Each row is a point on a landscape with many valleys, with its height.
A ball rolls from a point to whichever of its 2 nearest points has the largest drop for the distance, and stops where none of them is lower. Distance is the straight distance between rows; heights are no part of it.
k659: -35	35	-5	-5	-10	21	-12	-15	3	-24	1	-1	-7	-15	-10	18	-2	18	16	6	2	7	-10	-8	33	14	-11	11	-11	-9	-2	-28	0	-9	-7	-32	-5	21	4  h=57.9
k803: -2	-10	-28	-13	-10	7	5	-13	-11	-12	8	-5	-14	12	-2	-8	-3	-12	7	-6	1	22	2	2	-19	28	23	18	0	16	-28	-11	30	8	-17	3	-19	-23	-4  h=35.8
k506: -23	-3	-16	-10	-18	-3	21	-15	-1	5	17	-9	-4	30	-10	23	-6	-13	-10	-7	8	22	8	-12	-15	-8	21	9	-16	20	-38	0	8	11	3	-9	-13	0	-5  h=45.7
k829: -17	6	22	18	1	0	-16	0	24	2	0	-18	15	6	4	-15	-2	25	9	-17	-2	0	3	2	4	2	-19	-11	3	6	38	10	11	8	13	13	-2	12	5  h=54.2
k199: 14	-20	0	-3	15	-10	-15	13	-29	2	3	22	-36	-34	15	-31	11	15	-1	1	6	-1	0	-9	-3	8	-1	14	34	-14	17	10	9	-19	19	1	6	-28	-2  h=44.3
k552: 4	5	23	-19	-4	-18	2	11	4	26	1	-5	-14	5	-35	7	-2	14	-9	-8	13	7	39	-15	-11	-23	5	13	-2	6	-13	27	-22	-18	4	-10	-7	14	26  h=33.7
k860: -23	5	13	20	3	5	-44	8	16	-4	9	-15	-5	1	16	-34	4	39	8	-17	-6	1	1	-6	-8	13	-17	4	25	11	43	6	19	-3	12	23	-3	4	5  h=56.4
k788: -16	1	5	22	-12	14	-30	-5	17	-11	3	-15	3	-7	12	-16	20	33	22	-30	-2	0	-4	8	-12	16	-21	-4	27	12	39	-8	20	-9	-4	17	-7	-19	-9  h=58.5
k577: 9	-19	9	-6	-18	-16	-1	3	8	-12	2	-1	0	-11	-13	-14	28	14	6	-18	14	-5	8	17	-13	16	0	0	29	-1	12	11	17	-8	-6	13	1	-21	8  h=27.9
k66: 13	-40	3	-3	-3	19	-22	2	7	-11	-9	-6	-3	-19	13	-6	12	12	-5	7	13	-7	-4	27	-17	-4	17	3	14	-11	-4	-14	4	-6	-10	21	-9	-35	-6  h=18.5
k723: 15	-2	8	8	-7	-14	15	-6	27	9	-5	-26	-3	17	0	10	-29	-20	-50	15	-24	-12	14	3	8	-4	-6	-17	-29	16	-2	7	-4	12	20	-8	1	2	-4  h=18.2
k861: -4	-4	-6	5	-12	21	25	-8	-6	-1	-17	12	4	-14	-10	16	-15	-45	0	-6	-23	-9	3	-17	27	-3	-7	-5	-45	27	-9	-10	4	17	-4	-3	0	11	4  h=66.0
k190: 17	-7	6	-16	-6	-46	25	-6	32	2	-6	-12	17	13	-25	-7	12	3	-2	-17	-12	-3	17	16	-24	9	-23	3	17	-2	6	6	3	17	-1	8	3	-2	17  h=21.2
k396: -8	2	-2	-4	-3	3	30	-5	-17	18	-10	19	1	-13	-9	10	-3	-19	14	-10	-16	5	12	-13	8	-13	-15	3	-25	4	14	7	-2	-2	-8	-2	7	12	14  h=34.8
k46: 28	-17	1	11	24	19	-4	8	5	-3	-5	7	26	15	30	-9	-14	-26	-2	25	-18	-13	-32	20	5	-1	-5	-17	-21	2	-19	-17	-26	21	2	26	-10	-8	-11  h=25.7
k670: -2	41	-6	4	12	17	-6	-8	-2	12	15	-1	-40	-15	13	-8	-5	5	12	-4	-14	19	-4	-22	0	32	-30	10	4	-4	15	5	-2	-19	19	-10	8	19	4  h=30.2
k725: 11	-4	15	15	15	19	-13	9	13	-7	-19	6	36	9	10	15	-5	-10	3	11	13	-19	-18	16	15	-28	2	-29	-5	-3	-16	-8	-23	15	-7	15	8	13	-6  h=38.7
k458: -17	13	-20	6	-3	15	-6	0	-3	-23	-3	16	26	-2	-1	26	13	-11	8	12	17	4	-20	10	12	-7	23	6	-14	9	-39	-29	8	9	-12	-19	-10	4	-5  h=55.9
k493: -13	0	-8	0	-13	-6	11	-22	5	-11	-23	14	44	-4	-17	19	0	2	5	6	-16	-12	-5	18	0	-12	-18	-3	-11	-10	3	-22	4	12	-30	-7	-1	5	0  h=37.5
k25: -1	-10	-7	-11	-12	21	-11	6	-10	-11	-1	-14	-8	21	-4	3	-16	-22	4	6	12	-1	-1	-7	11	3	31	-16	-12	24	-31	10	20	3	-6	-3	-11	7	4  h=22.7
k307: -2	-38	8	-23	-7	6	-30	4	25	-22	-1	-23	6	14	1	-5	-17	14	-14	10	28	-11	7	19	-15	-15	23	-7	15	-3	-23	2	3	-3	-5	19	-20	-22	7  h=31.6
k999: 33	-14	13	5	27	-14	5	3	2	15	-1	4	14	16	14	-17	-10	-4	-20	25	-1	-17	-9	13	2	-15	-5	-15	-2	-23	8	8	-18	16	14	20	10	-3	-9  h=33.5
k321: 13	1	-12	0	-2	27	-8	-7	11	-2	4	-14	-14	15	40	-10	-33	-16	-20	25	-6	-19	-16	12	22	7	13	-14	-23	4	-34	-17	-4	15	21	11	1	2	-2  h=10.8
k490: -7	0	0	22	-1	4	-9	0	-4	-6	4	1	1	-10	8	-14	16	13	21	-18	2	-2	-8	2	-6	15	-12	1	21	9	35	2	22	-12	-6	-1	9	-12	-7  h=60.5
k34: 19	-14	-3	8	19	-26	23	5	-12	-3	-9	19	33	-3	1	-5	22	-15	8	3	-5	-13	-20	12	-6	-13	-6	6	5	-8	22	-5	-2	12	-10	7	11	-29	-18  h=32.6
k497: -16	-6	-11	-8	-8	6	10	3	-19	-4	-2	10	10	10	-18	32	-1	-25	9	-1	10	12	9	-13	6	-19	34	2	-21	23	-39	-4	2	3	-17	-6	-3	7	5  h=49.5
k187: -16	-9	-12	-6	-17	25	-11	16	-19	-8	11	-4	-15	26	-5	16	-12	-30	6	1	20	7	-9	-22	13	-8	37	-14	-11	36	-54	3	18	3	1	-5	-13	6	1  h=27.4
k498: -9	0	-9	4	-24	16	-25	6	-7	-30	12	-12	-7	-18	14	13	26	22	-20	6	23	8	-11	6	-4	22	26	15	17	-15	-20	-11	-11	-14	-9	-15	-24	-6	-17  h=59.1
k952: 3	14	-12	16	13	18	-19	-9	-1	4	7	-6	-28	-14	30	-23	-6	13	15	5	-13	5	-20	4	-10	29	-30	14	12	-5	28	-11	28	-13	13	8	-2	-9	-4  h=19.7
k882: 16	-7	-2	-3	14	-9	1	20	0	-10	-7	4	28	15	-3	20	4	-8	-11	25	21	-13	-9	13	3	-27	27	-15	-3	-13	-26	0	-14	14	-8	1	4	0	-6  h=52.3
k515: 5	-7	8	-20	-2	-48	29	-3	20	6	-10	-4	28	8	-37	12	7	1	-8	-6	-10	-5	23	12	-19	-11	-9	1	2	-12	-3	4	-5	10	-7	4	12	3	17  h=26.7
k442: 14	-17	-2	-3	27	-24	32	11	-27	0	-11	27	18	1	-7	-12	15	-33	13	-4	-8	-7	-18	-6	7	-10	2	5	2	3	21	8	-9	19	3	5	10	-25	-15  h=38.8
k700: 10	-3	-4	3	-7	7	-6	-6	15	-20	-2	-8	28	4	5	20	29	15	-7	9	10	-1	-8	25	-25	-6	10	-3	5	-7	-12	-33	-17	4	-25	-1	-7	-23	-20  h=50.5
k763: -8	35	-12	9	16	-8	18	-14	2	12	-5	9	2	-11	7	14	-3	3	6	12	-24	-2	-10	-3	4	1	-37	0	-10	-29	22	-13	-9	0	9	-13	28	22	3  h=48.2
k395: -16	11	8	-17	-23	-13	0	7	4	13	8	-21	-16	19	-26	12	-8	11	-16	-6	8	14	25	-10	-6	-18	14	6	-5	14	-21	9	-12	-9	11	-24	-12	20	12  h=29.2
k917: -30	30	-11	-9	-16	15	4	-18	6	-10	10	-10	-10	3	-6	21	-2	0	5	6	-5	12	-4	-11	12	10	-1	11	-25	6	-13	-20	3	-5	5	-35	-8	17	1  h=60.1
k473: 4	10	4	-15	-8	-13	0	-5	17	11	-1	-18	-21	3	-19	-6	7	18	10	-21	-10	18	21	-5	-15	10	-16	11	10	18	0	26	3	-2	0	-5	-9	12	25  h=6.4
k16: 21	21	-2	5	27	-10	-4	8	-8	14	7	9	-12	-8	14	-10	2	21	-17	22	4	3	-9	2	-3	9	-8	1	21	-34	14	1	-15	-6	11	-9	15	6	-9  h=41.6
k862: 11	-25	-2	11	9	7	-22	9	-16	1	0	11	-24	-31	31	-27	10	19	1	6	5	-13	-11	8	-6	2	1	12	28	-13	23	-7	13	-16	11	17	5	-29	-13  h=40.7
k368: -7	-13	26	20	2	8	-9	-1	4	1	-4	-11	14	11	8	-19	-15	-6	7	-14	2	-18	2	-7	18	-3	-6	-26	-3	13	30	16	14	15	9	18	9	19	2  h=52.0
k634: -23	9	2	-3	-33	-3	-8	4	9	-9	2	-28	10	30	-9	26	-24	4	-15	10	17	-6	-4	-4	12	-34	16	-29	-7	10	-17	-10	-9	10	14	-19	-8	14	2  h=39.3
k297: 26	-30	-1	-1	-16	7	0	-2	0	-16	-3	4	12	-9	10	3	33	4	4	1	5	-10	0	25	-21	9	11	2	17	-3	-1	-20	7	3	-17	21	-9	-42	-12  h=9.8
k233: 0	5	-16	12	2	13	-8	5	4	-20	-4	6	29	-1	9	23	24	-2	-1	16	14	1	-19	22	-9	-5	20	1	-5	-5	-26	-30	-10	7	-19	-11	-11	-9	-17  h=53.7
k816: 8	0	5	-8	7	-31	9	-1	16	15	-4	-8	-5	4	-15	-7	6	15	4	-11	-7	3	10	7	-18	6	-21	6	14	3	15	26	5	2	7	-2	9	4	18  h=14.0
k204: 17	-38	19	-20	2	-27	-2	-2	22	3	-3	-13	13	10	-10	-21	-17	1	-10	1	4	-19	7	13	-12	5	-7	-8	10	4	5	24	15	11	9	24	-7	-11	19  h=40.3
k370: 2	11	-1	4	-9	11	19	4	-10	25	3	5	-23	-5	-12	-12	0	-15	22	-25	-5	13	22	-21	-9	-4	-13	22	-19	3	7	24	-3	-18	-5	3	-14	-1	18  h=22.3
k870: 4	-6	3	-6	6	23	-38	6	-1	-7	0	-8	-24	-12	19	-18	-16	21	-21	17	19	-1	-3	5	13	8	24	-1	22	-19	-16	-4	-1	-12	4	1	-11	12	-3  h=35.3
k571: 20	-32	5	-15	22	-18	27	6	-17	12	-6	13	2	4	-8	-25	-1	-26	6	2	-7	-4	-5	-12	-3	4	-3	5	1	4	16	26	1	15	11	13	-3	-27	-4  h=44.4
k283: -18	-8	-13	-6	-26	1	-19	-1	-13	-27	25	-6	-13	-5	-1	12	20	18	-22	-3	24	18	-3	-2	-12	22	38	19	25	-1	-38	-2	0	-11	-11	-15	-21	-11	-17  h=60.6
k95: -15	26	21	14	-5	4	-4	-9	3	11	-9	1	6	-1	3	4	-15	13	-2	-4	-4	-11	2	-9	32	-7	-1	-27	-10	-2	20	-5	-2	7	14	5	22	34	5  h=57.3
k318: -14	37	-8	3	6	-5	18	-10	9	23	-3	3	-19	-13	1	16	-8	5	1	-4	-33	7	15	-14	3	-2	-37	5	-19	-11	20	1	-14	-12	18	-9	18	23	17  h=44.2
k504: -6	-9	0	-3	1	-15	27	-4	-11	14	-16	17	19	-5	-12	19	-11	-20	-4	3	-24	-9	7	-1	11	-19	-13	-11	-22	1	12	4	-4	12	-9	0	15	16	7  h=38.9
k766: 1	2	16	2	12	14	-2	10	-24	23	7	13	-29	4	10	-33	-7	-8	14	-31	6	-7	20	-32	21	-2	4	-12	0	12	16	27	-1	-15	16	15	26	19	3  h=63.4
k913: -4	7	21	-1	3	-2	-36	10	9	-1	3	-18	-20	-2	-8	-14	-5	38	-12	0	13	9	11	-2	14	11	4	-9	25	-4	7	19	1	-10	12	-5	-14	18	9  h=29.1
k98: 6	21	8	8	16	2	9	-3	-5	24	6	9	-16	2	19	-14	-11	2	-3	-6	-9	-2	6	-13	13	8	-12	-13	-1	-4	23	15	-3	2	26	3	33	19	1  h=60.4
k146: 9	-12	2	0	-9	-20	32	3	13	8	-4	-11	10	9	-16	26	-23	-35	-39	8	-24	-12	20	-7	1	-20	4	-9	-35	17	-10	1	-11	17	4	-7	3	2	-3  h=9.1
k516: 29	-17	16	16	31	7	-3	11	3	2	-7	16	38	10	24	-7	-4	-21	3	12	-5	-18	-28	17	10	-18	-12	-24	-6	-1	-3	-10	-28	17	0	26	9	-4	-15  h=32.4
k326: 7	-13	5	11	-5	-16	13	-2	4	-10	-9	11	33	-11	-3	4	29	4	9	-14	5	-15	-7	20	-13	-10	-8	1	16	-10	21	-7	2	1	-20	7	12	-21	-12  h=26.1
k866: 5	-15	7	-12	-14	-17	-14	8	3	-3	4	5	-28	-18	-15	-22	33	20	7	-29	8	5	19	-3	-15	21	-7	13	35	9	3	25	13	-23	-6	6	4	-18	16  h=22.9
k981: 5	-13	1	9	2	-16	21	-10	1	-1	-17	10	44	-7	-13	10	-5	-21	1	6	-21	-15	-16	12	1	-14	-17	-4	-18	-5	6	-11	-3	26	-22	1	5	7	-5  h=41.3
k835: 9	18	-13	8	8	13	3	3	-21	0	4	17	-24	-21	9	-4	17	-3	16	7	-1	17	-17	-5	4	27	-3	11	10	-7	16	-3	6	-14	-3	-13	5	-4	-12  h=50.3
k747: 28	6	-16	7	24	-3	13	1	-11	5	-7	11	3	8	18	-7	0	-13	-1	31	-12	6	-21	8	-1	8	-1	3	-11	-19	-2	-11	-6	21	3	0	0	-15	-14  h=72.6
k453: -8	-2	-3	-16	-6	4	-13	9	-6	-6	18	-10	-11	25	3	8	-13	8	-26	24	25	4	-7	-1	2	-11	30	-4	10	0	-36	5	-4	0	6	-17	-16	9	-7  h=40.8
k304: -9	8	-10	9	-15	12	31	-2	-22	20	-7	20	-8	-10	-12	3	-4	-28	23	-19	-12	1	20	-23	7	-12	-6	21	-39	2	2	6	0	-10	-14	8	-15	2	16  h=29.5
k130: -7	0	-6	-10	-24	3	-11	-8	24	-26	9	-19	19	15	-5	5	13	22	-11	-4	18	7	3	24	-21	0	16	-2	16	-7	-14	-20	-7	3	-14	-3	-22	-15	-7  h=47.2
k745: 3	-10	-10	-7	13	-28	18	10	-7	-2	-9	12	37	13	-21	31	-1	-10	-12	21	0	-8	0	3	-2	-32	24	-8	-15	-11	-28	-6	-9	17	-14	-2	9	0	-3  h=49.0
k757: 3	8	10	5	19	-4	1	8	-8	29	9	6	-26	2	14	-31	-9	6	2	-19	-11	2	24	-24	0	2	-20	1	8	11	27	32	-5	-8	27	5	23	20	12  h=61.9
k392: -8	28	3	7	0	28	-16	-9	19	-11	1	-10	11	10	13	13	-7	11	-2	16	14	-7	-19	6	24	-6	3	-18	-9	-9	-8	-31	-21	4	7	-10	-1	19	-6  h=48.1
k462: -25	6	-5	-5	-35	25	1	3	-10	1	15	-11	-26	24	-7	24	-14	-29	-6	-1	16	4	-3	-25	20	-18	24	-11	-27	39	-43	-13	2	-2	14	-10	-6	15	4  h=32.2
k886: 19	-30	8	12	-7	2	8	0	4	-13	-2	10	31	-6	10	-7	30	-5	14	-15	2	-17	-11	22	-17	-1	-10	-1	19	8	22	-16	7	1	-16	21	1	-37	-21  h=19.4
k37: -3	6	-4	-9	-1	25	-27	10	-3	-10	10	-9	-14	9	19	0	-16	12	-20	22	24	-6	-15	8	21	-1	32	-13	15	-9	-32	-10	-10	-6	6	-5	-13	14	-6  h=37.9
k288: -3	13	2	5	12	28	-22	4	20	-16	-12	2	29	13	12	21	4	3	-4	17	16	-10	-16	16	10	-26	4	-23	-8	-8	-25	-32	-34	5	-6	-9	-3	11	-12  h=44.0
k359: 11	1	-12	-4	15	8	-5	12	-34	7	9	24	-37	-23	12	-22	14	2	6	-4	1	15	-3	-16	2	18	-2	15	20	-7	16	14	4	-22	4	-2	2	-19	-7  h=47.4
k64: 1	6	-2	10	-3	11	-22	15	-4	-20	4	-4	10	-19	10	21	29	20	-21	17	25	-6	-13	11	3	1	24	1	12	-26	-15	-11	-32	-8	-13	-16	-5	8	-19  h=57.2
k889: 21	13	10	14	29	1	-5	4	3	15	3	9	11	6	23	-10	3	16	-13	22	6	-11	-15	10	3	-7	-3	-14	7	-33	15	-5	-22	4	10	10	20	7	-12  h=38.0
k411: -9	11	19	-19	-10	-6	-22	11	-1	6	6	-24	-23	10	-21	1	-10	23	-17	0	14	13	23	-11	10	1	13	-2	12	6	-14	19	-10	-15	9	-22	-17	21	10  h=25.3
k940: 3	11	-4	4	-18	-12	15	-17	18	-12	-6	-12	13	4	-7	-2	9	4	20	-20	-15	4	1	22	-25	19	-24	3	18	2	18	-14	18	11	-16	4	-5	-12	1  h=28.6
k249: 6	-3	18	-4	8	8	-31	7	9	1	2	-15	-11	5	1	-11	-18	26	-20	19	21	-4	9	7	6	-2	16	-16	18	-16	-2	10	-3	-4	11	5	-9	13	6  h=32.3
k924: 16	11	-13	21	20	-12	25	-4	-10	6	0	17	14	-2	22	-8	4	-17	16	9	-25	-2	-31	0	-1	2	-28	6	-4	-10	32	-15	-1	13	6	-6	18	-12	-19  h=53.4
k188: -8	10	1	6	-12	12	-6	-11	16	-12	-8	-20	16	11	-1	14	-11	0	6	7	9	-1	-7	10	12	-6	5	-17	-16	0	-2	-8	2	8	-6	-11	-8	14	0  h=51.1
k415: 23	6	-24	7	26	-16	14	3	-10	2	2	9	19	21	13	5	4	-14	-10	37	-12	8	-25	9	-9	-5	15	8	-20	-17	-28	-19	-11	22	2	-5	-8	-17	-19  h=74.3
k476: -22	0	-6	-2	-25	13	15	-19	0	-1	-23	8	7	-6	-12	24	-15	-19	-1	2	-28	-10	11	-10	24	-1	-19	-8	-41	22	2	-12	9	7	-7	-7	-1	15	15  h=64.1
k595: 16	7	0	-2	12	1	-12	20	-7	-6	0	5	9	-2	3	10	12	9	-23	25	23	-4	-6	9	8	-10	32	-11	13	-26	-19	-1	-21	1	-4	-9	4	9	-12  h=55.1
k159: -11	32	10	3	7	11	5	-4	-12	16	1	18	-13	-12	8	0	-7	7	10	-8	-6	2	0	-16	26	3	-8	-10	0	-8	19	1	-5	-10	7	-5	33	33	3  h=58.9
k150: 6	3	-14	8	-4	11	34	-15	1	3	-8	1	-2	-9	2	8	-9	-41	1	-1	-31	4	-5	-11	9	17	-16	6	-42	15	0	-5	6	19	0	-8	-1	-2	-5  h=68.3
k549: -7	30	-3	16	10	20	-14	-9	4	5	13	-5	-28	-9	24	-16	-8	12	12	4	-9	5	-16	-9	10	32	-21	1	4	-7	21	-5	13	-5	16	3	12	18	1  h=25.8
k121: -7	38	-2	4	-1	-6	12	3	8	34	0	4	-27	-13	-8	13	-9	12	-5	-9	-24	5	26	-22	-2	-16	-29	17	-9	-9	10	15	-32	-24	16	-6	-2	31	28  h=40.1
k635: 14	11	-15	7	14	7	25	-5	-14	5	-10	16	5	-3	10	2	0	-35	12	11	-22	6	-17	-4	14	12	-6	2	-30	1	-4	-10	-5	23	6	-6	6	-1	-6  h=70.4
k695: -6	-28	14	11	-1	9	-39	5	1	-5	3	-5	-24	-32	18	-27	11	39	-5	-7	13	-10	0	6	-13	7	2	7	31	-10	23	3	13	-20	9	21	-1	-13	-2  h=36.7
k226: 2	8	-6	-19	10	-49	27	1	9	8	-5	11	14	-6	-32	13	20	11	-3	-6	-12	6	19	5	-27	-11	-16	12	11	-23	5	3	-8	-2	-9	-3	18	-5	9  h=32.0
k964: 6	-42	19	-8	10	13	-33	2	19	-7	-7	-12	2	-8	10	-7	0	19	-15	15	20	-7	2	23	-15	-16	9	-9	17	-16	1	-2	-8	-8	2	28	-5	-24	0  h=25.1
k722: 2	-29	13	14	15	-14	-4	2	6	5	6	-6	17	7	15	-37	-10	1	6	-13	-5	-21	0	6	-7	8	-12	1	14	13	40	16	16	2	9	18	13	-6	1  h=47.1
k87: 7	23	-13	10	-9	7	-1	-19	20	-6	3	-14	-3	0	10	4	6	15	21	-1	-19	9	-16	19	-25	29	-32	13	10	-4	20	-24	17	-5	-4	-2	-11	-21	-7  h=21.1
k893: 12	15	-9	14	26	-17	-5	7	-7	9	10	13	-17	-17	24	-11	10	21	-3	12	-4	2	-11	1	-17	10	-24	12	32	-19	31	5	-1	-15	20	-3	16	-12	-13  h=45.2
k916: -7	-2	15	-22	3	-23	7	17	-15	9	-3	17	7	-11	-32	22	12	6	-8	2	11	2	24	-7	5	-29	17	-2	5	-18	-4	16	-13	-17	-13	-5	12	12	12  h=41.8
k51: -12	7	-3	-3	-21	-7	18	-23	11	-15	-17	-4	24	-1	-19	14	-2	-4	16	-12	-17	3	3	15	-7	6	-12	0	-8	3	6	-13	16	13	-29	-6	-1	2	9  h=33.6
k743: -30	14	-16	-8	-11	19	-3	9	-18	-11	3	22	2	3	-11	32	3	-17	6	5	16	11	-7	-13	24	-14	31	6	-12	18	-47	-20	-1	-4	-8	-21	-5	18	0  h=52.6
k607: 8	-34	13	-3	0	-16	-23	3	14	-2	-1	-1	-2	-19	6	-26	18	35	-7	-9	16	-15	8	12	-18	4	-4	1	32	-8	18	10	9	-17	12	24	3	-26	10  h=32.7
k685: -10	-10	13	3	5	12	-2	14	-29	7	-1	19	-10	-6	-2	-24	2	-23	29	-37	11	-6	13	-25	25	-14	5	-11	-3	16	21	22	5	-19	-7	3	28	14	2  h=65.0
k450: 10	-12	-12	-14	-4	-6	17	-4	-7	-7	1	-3	2	7	-16	0	4	-15	5	-4	2	16	11	1	-18	15	23	14	0	9	-17	6	16	8	-17	5	-7	-18	1  h=31.1
k464: 3	-17	-3	7	7	-4	4	6	-19	-2	-1	7	-5	-5	6	-24	9	-13	23	-22	-1	-3	-7	-1	-1	17	-11	3	11	17	30	11	28	-5	-3	4	10	-19	-8  h=62.4
k104: -17	19	3	-9	-28	13	-9	-1	-7	-4	9	-21	-17	18	-6	19	-21	-5	-11	6	17	-3	-4	-11	27	-12	23	-24	-10	19	-27	-14	-9	-1	20	-20	1	20	2  h=36.0
k231: 14	-15	-3	2	-7	-20	39	-8	9	1	-4	-5	20	-1	-18	14	-16	-34	-15	5	-33	-7	6	-3	-8	-4	-2	0	-31	12	-7	6	-5	30	-7	-2	-4	-2	-6  h=17.7
k963: -3	21	-6	23	11	2	12	-19	7	5	-6	12	15	-7	18	5	-4	-8	13	8	-20	-7	-20	6	11	8	-34	0	-19	-12	27	-22	3	12	3	-5	23	12	-4  h=51.4
k101: -10	20	-13	-5	5	-24	19	1	-6	4	-5	15	7	-18	-17	21	17	7	3	-1	-17	11	0	4	-17	-5	-17	11	8	-23	12	-2	-4	-7	-15	-15	16	0	2  h=37.1
k630: -7	2	28	-20	1	-28	-6	20	2	13	-1	6	-9	-17	-33	12	18	20	-7	-14	14	8	27	-11	1	-16	3	10	20	-10	0	31	-20	-26	-4	-10	5	16	14  h=38.1
k431: 8	-48	20	-9	8	-20	-13	-6	25	6	-1	-11	5	-3	5	-43	-22	8	1	-15	-1	-24	1	14	-17	2	-15	5	18	10	21	11	24	5	14	34	-3	-15	13  h=43.7
k120: 8	-13	-4	-6	1	-7	28	1	-18	-1	-5	17	7	-9	-14	-9	16	-23	26	-23	-5	12	-1	-7	-8	4	-1	11	3	13	15	12	16	7	-16	4	7	-20	-4  h=64.6
k592: -7	-9	-5	-22	4	-26	20	5	-16	5	-14	23	24	-2	-28	28	8	-3	-4	10	-4	-1	17	-3	-1	-28	12	-2	-8	-16	-11	0	-8	2	-23	1	12	3	6  h=45.4
k957: -17	22	31	15	-3	15	-28	-1	12	-3	-4	-3	18	2	0	7	-11	29	1	-2	15	-6	3	-7	28	-18	2	-30	2	-10	23	-11	-9	5	9	11	4	27	0  h=55.8
k241: -29	3	-7	-10	-27	-10	8	-5	1	-6	11	-12	8	30	-14	32	-12	-4	-19	7	8	3	-5	-2	-1	-30	20	-12	-12	11	-33	-6	2	14	9	-17	-6	12	-3  h=42.2
k5: 19	-8	-9	2	14	23	-9	-1	11	-3	1	-5	9	19	40	-6	-24	-17	-13	30	-8	-12	-27	22	7	-3	5	-9	-21	-1	-37	-25	-18	16	12	15	-11	-5	-7  h=18.3
k980: -8	-2	-11	-7	-5	2	-5	-7	13	-13	11	-16	11	27	8	9	-1	7	-20	17	16	4	-10	18	-18	-6	19	1	2	-5	-23	-7	-3	8	-4	-11	-16	-4	-11  h=44.1
k510: -7	-25	10	14	13	2	-6	8	-9	3	6	-4	0	10	15	-41	-17	-17	11	-24	-8	-20	5	-15	9	16	-7	-11	-5	27	35	22	27	5	11	17	19	8	-5  h=49.7
k726: -12	33	-8	2	-2	9	-7	1	-10	-9	8	7	-20	-29	-7	11	18	6	14	-6	-2	22	-11	-11	1	26	-17	21	12	-9	11	-2	1	-25	-11	-21	3	9	-5  h=53.1
k525: -9	-1	-36	-1	-2	11	15	-14	-17	2	22	8	-18	14	-3	7	3	-12	12	-15	11	35	9	-23	-18	17	29	35	-8	14	-39	-6	10	-5	-12	0	-27	-21	-5  h=41.2
k271: -3	-10	-6	-3	-4	-1	19	12	-31	-4	1	27	-11	-17	-17	-12	34	-19	33	-36	7	11	11	-23	-6	-2	7	19	4	11	15	16	5	-20	-21	5	4	-32	-1  h=67.2
k647: -38	40	1	-1	-10	8	-19	-6	2	-21	3	0	-13	-29	-15	20	4	22	20	-14	-10	21	-5	-12	22	22	-25	16	7	-10	11	-13	0	-24	-11	-23	-5	20	6  h=55.7
k922: -8	-3	26	13	-7	19	-26	2	20	-13	-12	-20	24	11	-7	6	-14	13	10	-4	18	-6	4	4	16	-19	6	-33	-1	2	13	1	-2	7	-2	12	-8	12	4  h=53.6
k768: 8	3	-16	7	1	17	-14	-15	5	2	0	-13	-21	-12	25	-13	-10	15	13	13	-17	4	-20	17	-23	22	-21	18	11	-8	14	-27	28	-8	-1	6	-15	-27	-8  h=11.1
k386: 2	-12	-10	-2	-10	30	-14	-1	2	-7	-3	-22	-16	16	19	-11	-30	-21	-8	14	1	-13	-10	0	17	9	17	-20	-18	16	-26	0	15	9	8	8	-13	5	3  h=17.4
k526: 19	11	-15	15	26	-12	11	7	-23	6	3	23	-6	-5	27	-17	12	-4	11	11	-12	0	-22	-1	-2	6	-15	10	18	-10	34	-7	0	-5	13	-5	18	-24	-23  h=49.6
k527: 7	12	-3	-6	-14	0	7	-1	7	23	6	-9	-30	0	-19	-14	6	2	21	-32	-8	16	29	-19	-23	6	-15	27	-4	18	-9	28	4	-13	-7	4	-21	-1	28  h=14.7
k52: 12	-26	15	-20	-3	-15	-10	-4	29	-5	-2	-19	20	19	-12	-6	-5	14	-13	5	18	-11	12	24	-21	-3	6	-8	14	-10	-7	9	-3	2	-1	17	-12	-13	10  h=36.4
k738: -18	3	-25	-1	-6	7	21	-14	-13	2	14	10	-2	15	-12	24	1	-20	10	-12	11	30	7	-19	-7	0	30	23	-22	18	-37	-9	4	4	-14	-5	-14	-3	-6  h=45.5
k899: -1	-4	4	-16	-13	-4	-16	5	-6	-10	10	1	-24	-14	-20	-8	21	12	-4	-12	12	19	22	-6	-16	21	14	18	21	2	-19	20	6	-21	-15	-7	-13	-10	7  h=16.8
k984: -9	-5	12	-24	-11	-7	-28	10	-2	-9	10	-13	-25	0	-19	-3	3	21	-21	-6	21	13	21	-5	-2	12	22	11	20	4	-27	22	-3	-19	-4	-17	-20	4	4  h=21.5
k710: 22	-25	15	-1	18	-10	0	-3	4	18	-2	-7	-11	5	13	-25	-29	-1	-21	17	-10	-13	6	5	1	1	-8	-11	-5	-8	8	21	4	14	23	17	4	3	8  h=28.5
k329: 5	39	1	4	8	7	-5	3	1	28	11	-5	-45	-11	2	-4	-9	11	5	-14	-11	17	17	-27	-3	12	-31	26	1	1	1	21	-22	-23	17	-11	-11	26	18  h=35.4
k576: -13	-1	2	1	7	4	12	13	-31	5	0	31	-11	-17	-2	-13	21	-14	28	-30	8	8	7	-21	14	-13	0	8	2	4	21	16	0	-25	-13	-8	17	-1	0  h=66.7
k656: 24	-15	14	-4	2	-10	9	-1	9	15	-5	-15	-17	12	0	-6	-29	-14	-33	14	-13	-11	24	-2	5	0	-1	-15	-19	12	-2	25	1	13	25	4	1	5	7  h=24.0
k268: 17	-17	-6	-6	-3	-9	22	-9	-1	-4	2	-10	16	11	-6	1	-9	-30	-2	7	-11	2	-4	6	-13	12	10	5	-18	12	-15	4	8	28	-7	4	-10	-13	-5  h=25.2
k351: -28	16	-10	-7	-28	2	17	-23	12	-4	-10	-13	0	1	-13	23	-11	-7	1	-3	-24	6	13	-4	9	1	-12	-1	-36	13	-2	-16	7	5	-3	-22	-6	12	16  h=62.3

Call two points neighbours if one is among the 2 nearest of the other. Go from one point of each pair to the other, from neighbour to neighbour, staying as low as possible. Name the highest point that can't be avoided.
k297, k768: k271
k768, k146: k924
k899, k768: k458
k146, k321: k506
k768, k473: k981

For each start below, name the point where the ball stops.
k576: k321
k150: k899
k458: k146
k924: k146
k64: k899
k318: k768
k130: k899
k120: k297
k957: k321
k506: k321
k835: k899
